A landscape with many valleys, sampled at points; each row gives a point and its height.
A ball rolls from a point to whichever of its 4 nearest points has the largest drop for the distance, and stops where none of them is lower. Distance is the straight distance between rows; heights are no part of it.
Z_952: 7 30 -17 -16 37 41 6 8 -10 -8 56 11 -1 -36 -39 -45 -17 -7 -17 -44 -5 5
 23 -51 -21 46 -47  height 6.3
Z_180: -26 -17 -32 34 12 43 11 -42 5 42 35 -18 -8 -18 36 -30 -18 65 -4 -13 10
 -41 -40 28 -25 -1 4  height 44.2
Z_635: 39 5 -2 -9 -2 63 -4 3 -5 -20 22 1 18 -33 -64 -42 0 -7 7 2 -51 13 12 -55
 20 22 -48  height 47.9
Z_78: 34 17 45 -16 -28 23 -3 -20 4 -25 -17 15 5 -11 -32 5 36 16 19 39 -3 58 -1
 -8 50 -28 -13  height 13.0
Z_716: -5 -19 -16 23 24 21 -8 -31 -34 32 40 -21 9 10 49 -8 -22 35 14 20 3 -61
 -44 25 1 -20 -7  height 15.1
Z_662: 10 -15 -21 -16 -5 13 11 -33 -41 -14 35 -23 -35 -15 28 -6 -14 -1 23 41 22
 -27 9 20 6 0 4  height 14.0
Z_637: 18 11 -16 -13 11 47 19 -19 -18 -26 42 3 -23 -53 5 -33 -7 4 -1 16 -8 2 38
 -29 10 38 -16  height 61.8
Z_838: 12 30 -18 -41 36 -28 7 85 48 23 -48 -21 9 0 -46 -1 -2 -26 -72 43 -14 -41
 -32 26 -14 -19 50  height 48.2
Z_191: 29 20 -2 -7 58 20 -11 -17 -37 -5 17 -27 12 7 53 1 -41 20 43 53 23 -46 10
 -5 -18 16 17  height 49.6
Z_72: -24 -2 29 9 -2 -13 -21 55 21 -20 -71 37 -6 27 -5 20 30 3 -18 -12 47 29
 10 -6 -17 -32 32  height 32.9
Z_714: -12 -5 -2 3 -55 -26 -2 -31 -20 -27 0 25 -52 8 21 13 25 -45 18 -6 -14 3
 40 8 14 13 19  height 36.4
Z_144: -10 -4 -22 24 3 -15 -6 -39 -15 70 14 -19 53 -12 90 -19 -8 26 -23 -17 15
 -60 -53 -9 4 -7 35  height 48.4
Z_652: 23 36 2 -16 55 63 -12 -15 -8 -27 28 9 3 -37 1 -44 -21 16 14 20 1 15 21
 -38 -16 2 -34  height 67.9
Z_430: 2 -28 -25 -7 -59 -10 15 -42 -22 -12 36 8 -53 -5 4 -1 21 -14 17 -11 -38
 -5 30 21 26 30 7  height 61.4
Z_827: 19 -5 -15 -18 7 32 16 -27 -31 -35 33 -9 -34 -38 23 -20 -6 6 12 30 12 -6
 36 -10 10 22 -2  height 58.0
Z_490: -28 -2 -18 1 3 -22 22 58 27 15 -34 -1 -8 32 -13 31 -6 -73 -37 14 -28 -36
 -35 -1 -29 -67 4  height 26.9
Z_708: -9 22 -29 27 39 49 6 -30 -2 39 42 -14 4 25 14 19 -21 84 12 -20 -13 -52
 -19 19 -49 6 -2  height 64.2
Z_822: -23 -35 -26 29 -7 21 15 -53 4 49 24 -24 -10 -31 52 -49 -4 40 -13 -27 25
 -32 -43 26 -7 -16 14  height 46.1
Z_794: 18 -13 37 -28 -4 -18 8 34 9 -8 -34 42 16 38 -31 53 34 47 -24 8 62 40 -24
 17 -12 -56 4  height 26.4
Z_438: 23 -10 -18 17 14 47 18 19 -10 -11 34 -5 5 -41 -59 -45 -1 -6 -12 -35 -45
 2 32 -62 18 49 -45  height 39.0
Z_840: 31 -6 8 23 -7 31 -7 -20 -6 -41 11 6 1 -43 -42 -24 27 1 9 -9 -66 11 26
 -34 59 23 -24  height 44.4
Z_579: 28 13 25 -19 1 56 -1 -21 -5 -34 0 10 -3 -37 -20 -27 18 14 13 45 -8 37 10
 -29 32 -16 -26  height 23.7
Z_35: -22 -21 -8 -41 30 -58 -30 15 -35 7 -8 -32 20 42 26 18 -13 -36 0 23 4 -21
 -45 0 0 -72 5  height 20.7
Z_85: 17 1 41 -17 1 26 1 -20 -6 -34 -19 10 -11 -23 1 -2 30 21 11 40 33 44 5
 -15 34 -44 -12  height 19.2
Z_479: -4 -32 29 -32 34 -30 -20 58 13 -12 -42 36 31 27 -21 41 32 59 -38 -8 61
 15 -42 -6 -44 -53 22  height 10.5
Z_518: 29 27 44 0 -35 -30 -10 28 35 12 -38 42 25 49 -29 48 21 23 5 -1 20 73 12
 43 15 9 -8  height 20.3
Z_416: 0 15 -46 -26 17 35 42 -18 5 26 76 -22 -19 -9 -24 -5 -29 36 -1 -12 -8 -10
 13 20 -40 57 -26  height 42.4
Z_913: -5 -57 -26 4 -66 0 31 -37 8 34 47 -9 -42 -4 -35 -24 31 15 9 -43 -70 9 2
 35 28 49 8  height 24.7
Z_601: 26 6 21 -10 64 24 -6 -21 -30 -26 -13 -14 13 -22 49 -16 -17 25 33 60 44 3
 6 -26 -6 -16 6  height 43.6
Z_161: -10 -31 24 -39 62 -37 -21 14 -29 -18 -52 -17 43 0 38 17 18 29 11 37 64
 16 -27 -26 6 -39 30  height 37.1
Z_566: 12 36 9 12 38 32 -24 -13 -29 40 38 -2 24 55 32 40 -22 65 6 10 -32 -89
 -22 -21 -23 -2 14  height 5.8
Z_549: -10 -23 5 -31 -16 -25 -1 -11 -35 -37 -12 -12 -34 14 29 17 1 -33 22 25 42
 -13 10 1 5 -37 26  height 20.5
Z_553: -23 -2 5 -56 20 -52 -23 61 6 -17 -62 -12 1 24 -7 27 2 -34 -24 9 38 -17
 -17 -17 -46 -39 51  height 25.1
Z_788: 26 -21 39 -31 10 -24 11 21 -3 -11 -31 31 24 28 -25 49 40 56 -18 24 70 36
 -37 4 -12 -65 -1  height 48.1
Z_385: -25 -2 24 62 -36 -48 -26 -40 19 -35 -4 19 -14 -10 13 8 13 -39 13 -43 -59
 5 46 8 17 57 -6  height 65.5
Z_167: 4 -22 -25 -1 2 27 14 -37 -29 10 54 -30 -23 1 27 -7 -19 23 21 34 8 -41
 -19 38 -1 0 -10  height 27.9
Z_428: 22 24 -10 -13 38 61 1 -12 -12 -28 34 8 -7 -47 -4 -47 -9 7 4 13 -5 10 28
 -39 -1 21 -34  height 63.3
Z_517: 4 1 -22 3 18 30 31 33 -9 14 52 0 -1 -29 -60 -36 -15 -10 -24 -70 -14 3 24
 -68 -12 63 -46  height 26.5
Z_989: -43 -4 -22 -28 46 -41 6 42 25 22 -27 5 14 2 22 23 -12 -49 -65 10 -50 -23
 -32 -26 -36 -78 -13  height 20.2
Z_623: -44 30 -14 52 -44 -32 -14 36 22 -10 -50 22 -7 23 18 20 2 -71 9 4 -2 13
 37 24 -4 34 10  height 25.3
Z_625: -23 5 39 52 -15 -21 -38 35 64 1 -47 8 42 28 -3 -2 -12 -14 -6 1 -3 59 25
 50 19 33 -50  height 31.2
Z_781: -9 -23 25 -22 28 -23 -26 75 27 -4 -50 41 20 26 -21 28 28 40 -47 -14 52 1
 -33 -6 -48 -41 29  height 65.3
Z_759: 4 -8 -32 7 -5 -31 6 -52 -2 74 12 -41 51 -10 87 -35 -5 8 -22 -31 23 -50
 -48 3 -1 -7 50  height 42.9
Z_68: -12 11 46 12 -21 -1 -14 -6 6 -44 -32 32 -17 7 1 16 45 -5 9 -2 9 41 31 -5
 40 -25 6  height 45.2
Z_833: -37 -41 -20 10 -34 38 32 -47 19 40 24 -18 -39 -35 18 -68 9 42 -15 -47 12
 -4 -23 32 4 -1 15  height 31.5
Z_15: 9 -15 -31 -3 6 30 49 15 -6 14 57 -10 -15 -42 -37 -29 -15 5 -18 -46 -29 4
 35 -50 -2 81 -24  height 36.7
Z_875: -9 -45 -32 -12 -30 32 55 -10 12 36 59 -29 -28 -16 -41 -26 2 35 -8 -24
 -43 3 5 26 16 61 -4  height 21.8
Z_321: 15 -8 -31 -22 -5 30 23 -32 -32 -11 54 -15 -37 -28 15 -12 -11 13 13 26 3
 -19 28 14 3 38 -7  height 44.1
Z_545: -23 -16 -10 -23 -16 -41 2 26 -7 -3 -19 -11 -22 42 8 31 -6 -67 -6 10 -1
 -27 -23 -1 -24 -71 9  height 16.7
Z_943: -8 -11 9 -6 -36 -16 -5 -19 -20 -42 -12 12 -43 -2 28 14 23 -30 17 5 13 11
 39 -1 19 -11 24  height 30.0
Z_450: 34 -7 -5 -4 -10 54 -5 35 -16 -3 30 -7 27 0 -93 -44 -17 -24 19 -41 -36 0
 11 -63 -12 33 -55  height 50.3
Z_205: 49 8 2 -27 -21 57 -11 17 -3 -11 11 -6 34 -17 -83 -40 -19 -18 32 2 -46 16
 -4 -57 -4 24 -36  height 46.8
Z_698: 16 11 -28 13 15 -19 2 99 29 19 -79 -7 11 -17 -33 -17 -4 -25 -47 7 19 -24
 -12 22 -14 4 79  height 55.9
Z_370: -8 -20 -21 33 5 -6 0 -49 -10 59 20 -21 31 -23 81 -29 -14 30 -19 -24 22
 -53 -53 3 -9 -19 27  height 40.9
Z_673: -4 18 59 32 -23 -15 -31 -12 38 -27 -26 25 15 21 -13 13 28 -9 18 -14 -27
 53 30 16 44 6 -13  height 52.5
Z_500: -1 -29 -35 -13 -21 29 70 9 6 35 64 -27 -17 -22 -45 -17 -17 24 -12 -31
 -36 6 15 2 7 88 -10  height 25.2
Z_248: -33 22 -5 32 -20 -18 -13 60 22 -12 -68 23 -16 24 9 15 6 -55 -3 -3 26 11
 27 9 -15 4 34  height 23.8
Z_909: -19 10 -10 -11 -9 -34 7 71 19 1 -57 -5 -13 36 -18 31 -6 -67 -23 18 8 -29
 -11 4 -32 -37 36  height 6.0
Z_984: 67 24 53 14 -38 -57 -12 -31 37 -4 -36 9 39 -24 -42 32 -23 4 34 -22 -20
 58 -12 6 30 48 3  height 28.0
Z_188: -6 -26 -5 -22 19 -33 -13 -14 -49 -8 11 -38 3 22 39 6 -16 -18 28 47 26
 -33 -29 17 13 -40 13  height 31.0
Z_476: -33 15 -10 29 -48 -29 -9 25 12 -15 -41 21 -31 35 16 26 10 -73 10 0 -2 3
 36 20 -8 9 20  height 23.0
Z_899: 28 49 -35 -4 55 34 3 -30 -19 24 45 -12 2 38 0 43 -31 57 29 -19 -13 -50 7
 7 -47 18 10  height 62.0
Z_692: 2 12 66 50 -20 -29 -33 -29 46 -36 -18 7 21 14 -19 6 5 -13 15 -29 -56 38
 28 20 37 21 -32  height 56.9
Z_363: -4 61 -47 -33 46 16 33 -20 -12 18 64 -9 7 -3 -28 15 -30 26 6 -53 5 -2 16
 -10 -52 54 -13  height 69.5
Z_313: -26 12 -19 13 -39 -27 6 53 11 -5 -49 9 -28 43 0 30 -3 -78 -2 9 6 -14 12
 14 -22 -21 29  height 21.4
Z_739: -22 7 -11 27 -71 -36 -9 -20 4 -10 -4 24 -35 26 19 23 26 -58 20 -12 -40 7
 41 24 -3 35 6  height 34.6
Z_75: -23 -37 -11 -9 6 -38 -7 -11 -26 20 12 -8 0 29 42 2 -6 -39 -12 -5 -2 -31
 -49 -5 -10 -86 -18  height 13.9
Z_958: -24 7 -12 -34 24 -41 -3 61 19 11 -38 -17 2 33 -19 26 -4 -60 -46 22 -19
 -32 -36 0 -37 -65 12  height 24.8
Z_70: 49 4 28 19 -27 18 -6 -29 12 -35 -7 -6 35 -26 -73 -3 12 -7 32 -10 -73 26
 1 -18 55 15 -18  height 32.6
Z_352: 23 6 -6 -13 31 31 9 -28 -33 -32 21 -19 -17 -31 37 -17 -26 10 22 43 25
 -11 26 -8 -7 12 1  height 49.4
Z_137: 12 -7 -42 -22 -3 35 39 -15 -19 1 65 -14 -30 -34 -14 -24 -16 17 -4 4 -14
 -9 34 -2 -1 60 -11  height 28.3
Z_327: -13 -20 -8 16 28 -7 -24 -18 -50 36 31 -24 31 16 62 -4 -17 16 8 27 3 -57
 -54 14 21 -38 -4  height 30.3
Z_897: 49 14 37 -34 -26 -17 16 3 -7 -6 -29 33 14 15 -33 53 37 45 1 36 56 57 -22
 14 13 -33 -1  height 29.8
Z_793: -20 -47 -15 11 -36 -10 14 -39 -12 28 25 7 -40 21 31 -9 14 -27 -7 -15 5
 -25 -28 11 -9 -64 -16  height 23.5
Z_314: -9 23 -15 -23 32 -21 10 83 43 18 -41 -17 3 10 -39 10 -10 -47 -64 39 -28
 -40 -37 15 -16 -44 32  height 34.8
Z_86: 17 31 -37 -23 40 41 21 -16 -11 -10 59 -7 -14 -36 0 -20 -31 11 1 -11 4 -9
 40 -18 -30 57 -15  height 11.5
Z_906: 0 -13 -2 15 -42 -22 0 -42 -11 -32 15 16 -39 -24 7 2 33 -23 16 -23 -53 10
 46 -2 37 46 12  height 52.2
Z_329: -40 -34 -28 -3 -26 59 52 -16 30 42 48 -27 -22 -19 -29 -47 -2 55 -19 -28
 -23 3 -15 40 4 36 -7  height 23.2
Z_634: -49 20 -5 67 -16 -22 -28 56 41 -9 -65 17 17 1 11 -11 -4 -39 -7 -1 16 41
 36 37 6 35 -11  height 31.1
Z_732: 3 -25 -39 -15 -29 33 36 -26 -6 16 67 -18 -41 -16 -13 -20 -3 25 0 3 -19
 -10 8 33 11 47 -10  height 19.1
Z_569: -36 -17 -12 -25 23 -51 -6 22 -4 16 -16 -2 6 29 19 18 -6 -58 -33 7 -24
 -23 -44 -13 -29 -92 -12  height 17.8
Z_465: 6 8 -38 -21 15 29 43 2 -8 6 71 -13 -17 -38 -27 -22 -24 12 -18 -26 -13 0
 35 -27 -19 79 -21  height 39.5
Z_194: -24 -7 -22 15 -37 -22 13 29 12 14 -27 15 -29 45 1 31 4 -75 -11 8 -16 -23
 -14 11 -30 -54 -7  height 20.4
Z_269: -42 -19 -27 -5 -5 65 47 -19 29 43 51 -22 -14 -18 -18 -41 -13 63 -22 -23
 -7 0 -16 41 -11 36 -18  height 23.9
Z_744: 46 24 22 -31 -9 54 -5 -15 1 -19 -1 4 10 -29 -42 -24 9 14 25 57 -11 49
 -11 -26 21 -7 -30  height 16.8
Z_789: 15 8 10 -12 19 51 4 -23 -16 -43 9 3 -17 -46 11 -32 10 11 8 32 3 16 28
 -29 21 2 -17  height 38.9
Z_801: 20 -14 47 -23 13 1 6 -7 -6 -19 -32 8 14 2 -5 21 36 45 1 50 63 48 -23 -9
 15 -65 -9  height 36.3
Z_81: -11 -52 -23 16 -28 -8 19 -50 3 43 19 -1 -31 -9 57 -41 15 -8 -23 -42 17
 -20 -30 5 -14 -51 -4  height 27.0
Z_84: 7 21 -21 -2 14 -24 17 93 37 18 -51 -16 1 9 -39 16 -7 -60 -45 31 -13 -33
 -26 21 -7 -29 48  height 47.2
Z_821: -8 -33 -11 -8 -34 -20 2 -26 -30 -4 19 -8 -40 29 23 9 1 -35 12 14 11 -26
 -13 21 0 -52 2  height 27.2
Z_696: 11 -30 -30 -13 -27 15 32 -25 -19 -7 57 -10 -41 -34 -12 -17 5 7 2 1 -35
 -2 31 1 32 61 3  height 13.1
Z_494: 43 9 43 -30 -24 19 11 -18 -1 -13 -25 16 8 -3 -28 17 32 33 9 54 31 59 -19
 -5 28 -39 -13  height 17.6
Z_914: 17 5 30 2 -11 28 -6 -25 -6 -43 -2 17 -12 -34 -13 -16 36 5 8 15 -27 30 28
 -19 58 -1 -11  height 33.1
Z_340: 25 25 67 32 -30 -31 -27 -28 45 -23 -23 8 31 16 -35 25 9 -5 25 -17 -41 49
 17 22 43 16 -18  height 50.0
Z_554: -22 -20 -23 21 -60 -14 12 -8 4 19 2 19 -47 46 15 17 23 -59 2 -9 -20 -18
 -3 24 -16 -47 -13  height 24.4
Z_246: -22 -18 27 -34 18 -35 -24 48 6 -26 -65 13 -4 15 1 26 21 -4 -22 -3 56 9
 -8 -19 -25 -46 41  height 27.1
Z_41: -14 3 -9 48 26 23 -19 -24 -19 61 25 -1 35 8 67 1 -14 61 -9 -2 -9 -81 -51
 -13 -12 3 17  height 46.7
Z_876: -5 9 5 -1 25 26 6 32 -22 13 60 0 17 -9 -78 -32 -17 -19 -18 -98 13 0 1
 -59 -28 36 -61  height 14.1
Z_516: 28 24 -2 -21 30 66 -15 1 -3 -19 35 6 8 -30 -38 -56 -18 -6 2 0 -19 19 15
 -50 -7 17 -51  height 38.0
Z_478: 7 -3 -3 2 40 3 -13 -12 -48 15 29 -31 24 30 52 7 -31 16 31 56 9 -59 -24
 16 9 -13 9  height 44.3
Z_669: -12 23 -22 -19 22 2 49 17 -5 24 60 -4 1 -28 -54 -12 -28 -3 -25 -79 7 12
 15 -43 -34 76 -30  height 25.0
Z_170: 0 -46 -35 -7 -56 15 35 -32 -8 23 55 -13 -44 -8 -20 -28 17 19 6 -22 -47
 -3 6 36 27 38 5  height 21.5
Z_100: 55 2 7 6 -28 33 1 -9 5 -25 -6 -13 38 -29 -85 -19 3 -15 39 2 -71 17 2 -35
 39 24 -30  height 39.7
Z_938: 22 -1 -4 -4 1 44 12 -14 -15 -29 27 5 -14 -49 -23 -34 13 3 -4 5 -39 7 35
 -43 41 31 -26  height 54.5
Z_122: 17 22 57 22 -30 -30 -23 13 53 10 -37 23 40 46 -23 28 6 8 12 -6 -2 71 21
 42 22 22 -23  height 24.2
Z_169: 7 -37 -21 16 -48 -32 11 -45 -9 -12 33 -2 -34 -20 -15 3 23 -7 14 -38 -72
 3 40 8 33 70 13  height 53.0
Z_245: 21 -21 -13 18 -10 17 19 -15 -18 -31 29 -1 -14 -52 -24 -23 20 0 -1 -24
 -64 2 40 -31 48 56 -7  height 54.3
Z_311: -35 -26 -33 17 -7 56 27 -40 19 43 38 -20 -22 -23 12 -48 -10 64 -11 -27 5
 -20 -32 38 -15 9 -4  height 27.8
Z_512: -5 -8 37 -3 -5 -13 -7 42 23 -12 -46 42 5 38 -24 36 36 36 -22 -1 56 44 -5
 8 -10 -51 13  height 9.7
Z_568: -31 3 -2 54 -6 -1 -29 79 40 6 -79 31 26 22 -13 -9 10 1 -15 -5 28 37 20
 37 -1 8 1  height 35.2
Z_879: -19 -17 -1 -51 35 -58 -34 9 -47 3 -14 -43 32 32 30 17 -8 -25 17 36 12
 -16 -41 4 14 -50 25  height 24.0
Z_20: -16 9 -26 45 8 -9 -19 98 31 5 -84 19 15 -3 -12 -14 7 -17 -29 0 32 11 6
 25 -14 9 49  height 52.8
Z_252: 10 -15 6 -23 28 -7 3 -25 -42 -30 0 -28 -3 -14 49 0 -17 1 32 56 42 -13 6
 -7 10 -15 19  height 39.8
Z_753: -48 25 19 59 -22 -21 -35 29 34 -20 -50 36 -3 16 17 4 11 -42 3 -12 3 35
 42 18 9 28 0  height 29.6
Z_208: -41 5 48 68 -18 -28 -40 21 61 -16 -40 2 26 13 10 -13 -22 -28 -11 -9 -13
 40 33 35 21 44 -50  height 14.8
Z_142: -9 -8 -37 -24 -8 40 59 -4 15 37 72 -27 -21 -17 -35 -14 -24 37 -13 -15
 -19 0 12 19 -19 62 -19  height 28.8
Z_585: 2 -5 10 -13 -12 12 0 -32 -21 -48 2 6 -37 -31 17 -8 20 -3 17 19 10 11 40
 -18 36 -3 9  height 37.6
Z_228: -16 -24 34 -26 25 -31 -11 6 -16 -41 -41 1 -4 4 18 20 21 8 5 23 64 17 -4
 -19 1 -49 31  height 26.8
Z_730: 64 19 21 7 -54 -16 -9 -20 12 -19 -47 1 44 -57 -69 17 -19 0 53 -5 -39 37
 -21 -25 32 47 10  height 48.0
Z_303: -17 12 30 33 -16 -5 -27 56 41 5 -56 42 19 49 -10 21 21 16 -10 -6 24 53
 18 38 3 -6 -5  height 23.6
Z_852: -23 38 -15 -19 44 7 7 3 -22 9 59 2 20 -25 -57 -15 -9 -3 -12 -100 25 3 1
 -53 -29 45 -42  height 9.1
Z_707: 21 6 -12 -5 41 21 -2 -24 -35 -3 30 -33 2 8 46 5 -40 16 34 49 19 -45 0 13
 -13 12 10  height 48.8
Z_571: 21 9 12 -9 46 27 -2 -16 -30 -31 1 -16 1 -31 42 -14 -16 18 32 54 38 -2 19
 -20 -3 -5 7  height 45.9
Z_185: -13 -37 -21 23 11 -1 -3 -40 -32 35 34 -14 9 4 59 -18 -11 16 0 6 11 -48
 -51 18 5 -48 -11  height 14.3
Z_102: -9 5 -6 -6 13 -18 -11 98 33 1 -80 16 8 10 -17 6 6 -17 -41 -3 44 -15 -9
 -5 -40 -7 62  height 55.7
Z_533: 4 16 -7 34 38 42 -11 -27 -18 44 38 -14 19 39 40 16 -24 68 11 7 -19 -83
 -32 0 -22 2 3  height 42.7
Z_332: 58 25 39 46 -27 -46 -27 -23 8 6 -53 35 25 -76 -52 25 -29 32 28 -35 -4 42
 -55 -24 36 52 -12  height 54.4
Z_48: 1 -26 -28 -7 -24 20 23 -40 -31 4 57 -19 -38 -6 20 -14 -6 12 11 17 2 -28
 -4 39 6 -2 -10  height 7.5
Z_455: 25 35 -14 6 49 32 -2 -20 -31 20 42 -20 12 37 33 27 -40 44 35 23 -10 -63
 -6 5 -32 15 13  height 55.3
Z_285: -28 -26 18 -57 34 -58 -24 30 -16 -23 -52 -10 11 12 16 25 12 -5 -9 13 60
 7 -20 -20 -22 -43 46  height 14.2
Z_504: -7 26 -31 19 -7 -19 11 94 28 11 -72 -8 2 10 -23 14 -10 -61 -18 13 9 -21
 -3 23 -19 -10 55  height 29.3
Z_235: -12 -15 -14 36 23 10 -12 -30 -28 54 31 -12 30 2 67 -15 -16 35 -6 3 3 -67
 -55 7 8 -22 5  height 28.2
Z_131: -33 -21 -35 -21 36 -62 -9 3 -7 34 -2 3 31 3 71 5 -9 -40 -47 -20 -29 -18
 -40 -32 -18 -82 -8  height 24.9
Z_10: -28 10 1 30 -3 -11 -15 85 29 -6 -81 27 -3 20 -3 14 8 -29 -17 -8 41 11 18
 4 -17 0 43  height 35.0
Z_599: 19 30 -35 -3 42 35 11 -29 -17 10 55 -19 -7 10 15 16 -43 41 26 15 2 -43 8
 20 -44 30 -3  height 62.9
Z_570: -16 -9 1 -18 -34 -32 -2 10 -10 -25 -28 5 -38 36 16 29 5 -53 10 11 20 -9
 11 5 -12 -35 28  height 11.0
Z_195: 14 -2 37 39 -20 -8 -21 -38 17 -44 -4 10 6 -21 -31 1 32 -6 22 -27 -67 24
 28 -9 60 15 -17  height 43.9
Z_71: -38 22 20 53 -16 -10 -34 49 36 -11 -67 35 7 27 10 8 19 -27 -4 -8 13 45
 33 21 3 13 3  height 32.5
Z_864: -36 -22 -20 -16 37 -55 -26 0 -36 36 5 -4 31 19 58 2 -9 -32 -21 0 -14 -24
 -54 -10 4 -83 -12  height 19.7
Z_402: -26 -11 -6 -44 11 -55 -16 34 -9 -5 -26 -23 -7 39 2 25 -6 -56 -8 17 5 -24
 -33 -3 -28 -67 14  height 21.9
Z_381: -18 36 -21 -24 39 -2 31 3 -16 18 59 -3 14 -27 -52 -4 -15 -3 -17 -102 15
 4 5 -45 -37 58 -33  height 14.9
Z_459: 29 45 18 -6 48 21 -25 -5 -39 26 33 -12 30 59 41 38 -32 43 28 37 -17 -78
 -7 -21 -9 7 24  height 44.5
Z_213: -20 -4 -30 19 17 54 23 -36 7 40 50 -23 -12 -3 12 -18 -20 64 0 -7 -1 -38
 -24 42 -32 15 -15  height 52.7
Z_348: 28 60 -31 -13 69 39 1 -26 -20 -8 41 4 0 -16 15 2 -39 23 28 -14 8 -18 30
 -13 -51 34 -2  height 64.6
Z_56: 10 11 63 33 -29 -40 -27 12 66 2 -35 1 46 33 -16 9 -28 -11 5 -4 -13 62 24
 47 14 39 -50  height 61.7
Z_52: -23 -1 -2 -74 32 -67 -32 45 -3 0 -44 -32 15 34 -7 27 -3 -37 -25 18 12
 -15 -34 -4 -36 -49 32  height 27.4
Z_661: -7 -3 3 -37 24 -32 -20 84 35 2 -71 12 12 5 -23 10 9 -8 -58 1 39 -18 -24
 -14 -57 -12 60  height 62.8
Z_493: -22 -14 13 -36 1 -50 -8 21 -15 -32 -41 -7 -16 19 16 32 4 -36 7 8 43 -4
 -2 -14 -16 -49 37  height 33.2
Z_757: 11 12 46 1 -25 -10 -8 34 29 0 -46 40 12 51 -27 37 33 28 -4 -2 32 62 8 28
 12 -26 -4  height 18.5
Z_241: -9 -12 45 -13 9 -10 -11 7 -2 -41 -49 17 -4 7 7 19 37 20 -4 13 61 38 2
 -14 15 -58 11  height 38.1
Z_911: 57 32 51 -6 -49 -26 -4 -28 25 -7 -29 13 33 -7 -46 35 12 10 30 6 -17 62
 -6 11 44 29 6  height 13.6
Z_386: -9 7 48 1 -16 2 -12 -4 13 -36 -38 38 -13 13 -4 20 43 8 2 5 28 52 23 -4
 31 -39 1  height 44.6
Z_156: -21 -47 -21 7 -9 -31 10 -22 -2 31 10 8 -16 10 62 -5 6 -39 -29 -30 -5 -27
 -35 -18 -24 -83 -13  height 18.4
Z_904: -47 23 27 68 -19 -24 -41 23 50 -20 -48 21 11 11 16 -5 0 -36 -1 -14 -10
 40 46 27 12 38 -21  height 24.3
Z_888: -10 -23 -31 -8 15 -52 -4 -29 -18 59 18 -8 47 -7 101 -10 -10 -22 -31 -35
 3 -27 -42 -19 -1 -47 20  height 40.3
Z_640: 8 -22 -35 -18 -35 21 27 -36 -25 0 59 -16 -43 -16 4 -17 -2 15 11 13 -8
 -13 14 28 14 31 -3  height 28.1
Z_499: 38 17 50 11 -29 3 -14 -33 19 -32 -13 11 18 -10 -47 5 31 2 25 3 -48 45 10
 -2 63 4 -15  height 21.0
Z_631: -31 12 52 64 -22 -28 -44 -9 51 -30 -27 20 10 14 6 4 6 -29 3 -22 -35 33
 40 16 21 34 -28  height 13.5
Z_778: -6 -34 -25 18 -12 -19 24 -61 6 55 12 -30 0 -26 72 -50 -10 12 -18 -45 37
 -35 -36 4 -11 -23 30  height 35.4
Z_65: 58 23 35 -31 -44 25 1 -22 7 -15 -17 7 21 -26 -53 3 24 7 28 39 -28 51 -11
 -16 43 7 -15  height 11.7
Z_993: -22 20 57 47 -15 -22 -41 -10 45 -26 -31 26 15 22 0 7 19 -19 8 -22 -36 44
 38 15 33 15 -23  height 40.0
Z_225: -23 10 15 37 -41 -36 -23 -23 9 -35 -8 27 -27 1 16 16 24 -41 14 -25 -38
 17 51 6 20 46 5  height 51.9
Z_480: 26 18 21 -11 47 48 -6 -19 -16 -30 -6 2 2 -35 19 -30 -6 22 26 53 26 23 6
 -31 3 -23 -23  height 53.5
Z_630: 63 32 36 -23 -48 -43 9 6 3 15 -28 45 18 6 -37 56 23 28 6 10 38 69 -3 15
 23 16 5  height 24.5
Z_286: -7 -41 -23 -4 -66 7 17 -45 -14 20 41 5 -60 10 8 -18 21 -6 7 -15 -16 -13
 -5 37 13 -16 -10  height 64.7
Z_860: 14 -1 32 -13 68 1 -12 -6 -35 -15 -30 -23 29 -12 53 -4 -6 30 29 61 60 5
 -6 -31 5 -21 20  height 41.1
Z_103: 19 40 -35 -14 52 41 9 -24 -14 -10 50 -6 -7 -12 15 -2 -38 26 20 3 14 -17
 35 -7 -41 40 -5  height 59.6
Z_153: 5 30 -43 -7 32 44 25 -29 5 24 67 -22 -12 8 -5 2 -33 53 11 -4 -5 -27 2 27
 -48 34 -16  height 72.3

Where does a ball stop that starts at each point below?
Z_759 => Z_75
Z_20 => Z_909
Z_311 => Z_696
Z_637 => Z_65
Z_102 => Z_909
Z_56 => Z_512
Z_833 => Z_696
Z_225 => Z_909
Z_480 => Z_65
Z_153 => Z_696
